Each row is a point on a landscape with many valleys, with its height.
From any point a ball takes the steepest step (drop divided by distance) to one of its 6 nearest points. It stops when none of these is lower. Distance is the straight distance between rows; heights are no part of it.
z_439 height 222: [182 109 105 177 126 102 120 112 111 170  92 151 116  81 114 118 163 142]
z_528 height 167: [107 109 164 129  89 131 117 107  84 132 120 102 128 126 115 146  89 113]
z_977 height 675: [ 88 149 109 108 113 139 157 124 157 125 169 137 122 217 124 123 128  87]
z_76 height 96: [187 149 162  86 153 132 132 151 180  92 162 129  89 171  68 141 132  98]
z_406 height 215: [ 79 117 168 128 125 139 107 113 107 117 123  99 160  79 179 117 120 182]
z_201 height 179: [113 114 138 128  84 126 122 107  77 144 141 120 125 135 106 146  93  97]
z_73 height 171: [180 162 127 116 188 147 137 156 163 124 182 139 124 135 123 110 123  98]
z_677 height 243: [ 71 106 170 118 130 147 110 113 108 108 117  78 155 104 168 130 107 158]
z_460 height 182: [ 88 129 124 121  73 123 131 118  93 137 138 119 126 163 108 153  95  83]
z_924 height 169: [158 114 155 166 108 115 103 107 106 154 108 129 121  76 126 115 140 155]
z_804 height 199: [163 114 147 186 104 121 102 107 125 149  92 125 120  74 134 116 159 165]
z_84 height 168: [ 82 107 167 129  95 134 116 106  96 108  97  74 126 150 121 165  86 120]
z_836 height 341: [132 159 151  94 140 138 142 123 188 107 173 120 110 203  90 118 145  98]
z_518 height 107: [143 108 172 161 107 126 106 104 107 146 109 117 122  79 134 110 137 160]
z_695 height 247: [ 57 129 142 114 102 134 111 111 117  81  65  51 126 176 127 166  81 136]
z_575 height 628: [101 159 123 104 127 138 149 118 184 120 162 126 112 222 120 123 145 100]
z_266 height 105: [142 160 121 106 150 148 150 135 157 117 191 132 127 170 119 121 129  87]
z_52 height 266: [ 95 130 112 123  86 128 139 122  98 143 165 134 129 168 112 148 104  78]
z_381 height 127: [ 74 118 140 119  75 124 113 106  97 112  89  88 116 181 105 171  79 115]
z_923 height 206: [165 157 101 131 168 128 146 148 124 151 170 168 136 115 133 112 125 104]
z_719 height 410: [ 86 136 104 115  82 127 145 129 122 131 165 137 131 190 121 144 108  85]
z_134 height 120: [175 155 163  87 163 144 136 144 189  96 168 121 104 166  82 127 130  98]
z_420 height 148: [ 88 109 154 123  74 126 115 109  88 125 112  95 121 153 109 163  91 104]
z_113 height 279: [ 68 109 176 119 125 147 114 109 106  98 108  70 151 120 156 138  89 152]
z_810 height 490: [107 155 103 108 114 136 150 132 133 131 180 144 134 180 120 127 121  84]
z_613 height 233: [162 143 101 135 139 121 135 139 103 160 172 169 136 105 128 120 118 101]
z_274 height 34: [167 147 163  74 129 111 127 140 191  92 148 139  79 184  49 155 145 106]
z_5 height 58: [179 109  59 137 204 110 163 158 164 142  98 194 133 112 135 108 177 138]
z_979 height 20: [ 93 118  99 137  89 112 108 146 144 108 110 121 165  44 178 120 197 201]
z_534 height 308: [138 155 110 119 137 136 141 141 124 139 189 152 134 144 123 119 124  81]
z_418 height 99: [ 76 117 128 117 115 122 115 125 116 114 123 118 175  56 184 112 166 203]
z_198 height 253: [183 105  55 168 152  91 145 136 129 167  84 184 117 103 114 119 179 132]
z_630 height 240: [ 67 111 156 117 105 143 116 111 108  88  86  62 128 160 139 154  87 133]
z_72 height 194: [113 102 178 138 106 136 111 108  85 129 115  95 132 108 128 135  97 127]
z_974 height 413: [189 107  84 122 226 125 167 170 177 128  86 186 124 114 137 101 162 153]
z_919 height 244: [ 69 134  98 114  64 112 136 124 120 133 126 132 124 207 108 154 104  97]
z_333 height 241: [180 124  78 154 150  98 133 137 111 165 118 184 123  90 119 120 154 125]
z_145 height 196: [106 116 148 144 112 132 113 121 138 122 111 116 147  59 180 100 167 192]
z_833 height 89: [198 144 116 122 222 142 144 167 168 126 131 163 113 117 127 110 132 135]
z_813 height 109: [103 107 181 135 119 143 107 107 100 128 121  91 140  91 153 120 112 158]
z_790 height 192: [125 113 131 173 105 136 111 128 159 123  97 114 138  60 176  99 182 191]
z_594 height 149: [208 152 139 109 203 152 135 161 170 113 149 142 110 124 117 120 122 116]
z_449 height 195: [156 159 139  97 157 149 141 141 166 111 186 129 123 168 112 117 130  88]
z_598 height 150: [ 71 126 114 116  60 115 124 118 105 125  95 106 114 197 105 167  91 105]
z_901 height 226: [140 119 128 135 105 118 123 121  77 155 148 142 129 116 109 141 107  95]
z_29 height 242: [168 129 102 147 131 106 122 130  94 174 138 171 126  92 116 122 133 115]
z_457 height 248: [176 124  63 146 181 104 145 151 137 160 117 189 130  98 133 111 161 135]
z_698 height 238: [126 111 147 165 106 137 109 116 136 130 103 112 133  69 170 100 165 195]
z_287 height 188: [189 137  84 131 207 125 145 158 154 147 135 179 131 106 135 103 145 129]
z_177 height 335: [ 55 121 155 114 122 152 111 113 111  88  98  52 147 140 155 150  84 147]
z_628 height 205: [154 115 150 162 106 114 115 110  83 161 124 136 128  83 119 126 126 130]
z_921 height 278: [192 126  91 126 221 132 151 164 170 134 108 179 124 111 143 102 151 147]
z_178 height 158: [ 61 132 135 124  79 118 112 108 115  95  64  75 116 197 104 173  88 135]
z_410 height 145: [ 91 119 129 133 104 130 120 132 129 112 117 121 160  49 190 110 173 203]
z_877 height 220: [177 149  80 133 184 117 144 154 136 154 144 181 133  99 136 103 141 125]

For each start below, name the point where the ball stops.
z_113 -> z_518
z_29 -> z_518
z_439 -> z_518
z_901 -> z_381
z_877 -> z_5
z_613 -> z_833
z_406 -> z_518
z_528 -> z_381
z_919 -> z_381

Call two points neighbours if one is among the 6 nearest of the other. Go from one point of each pair to the other, from neighbour to neighbour, staying as low as possible. Name the highest point that can't be avoided.
z_274 / z_979 -> z_613
z_979 / z_381 -> z_804
z_274 / z_5 -> z_287
z_833 / z_274 -> z_594
z_381 / z_518 -> z_528
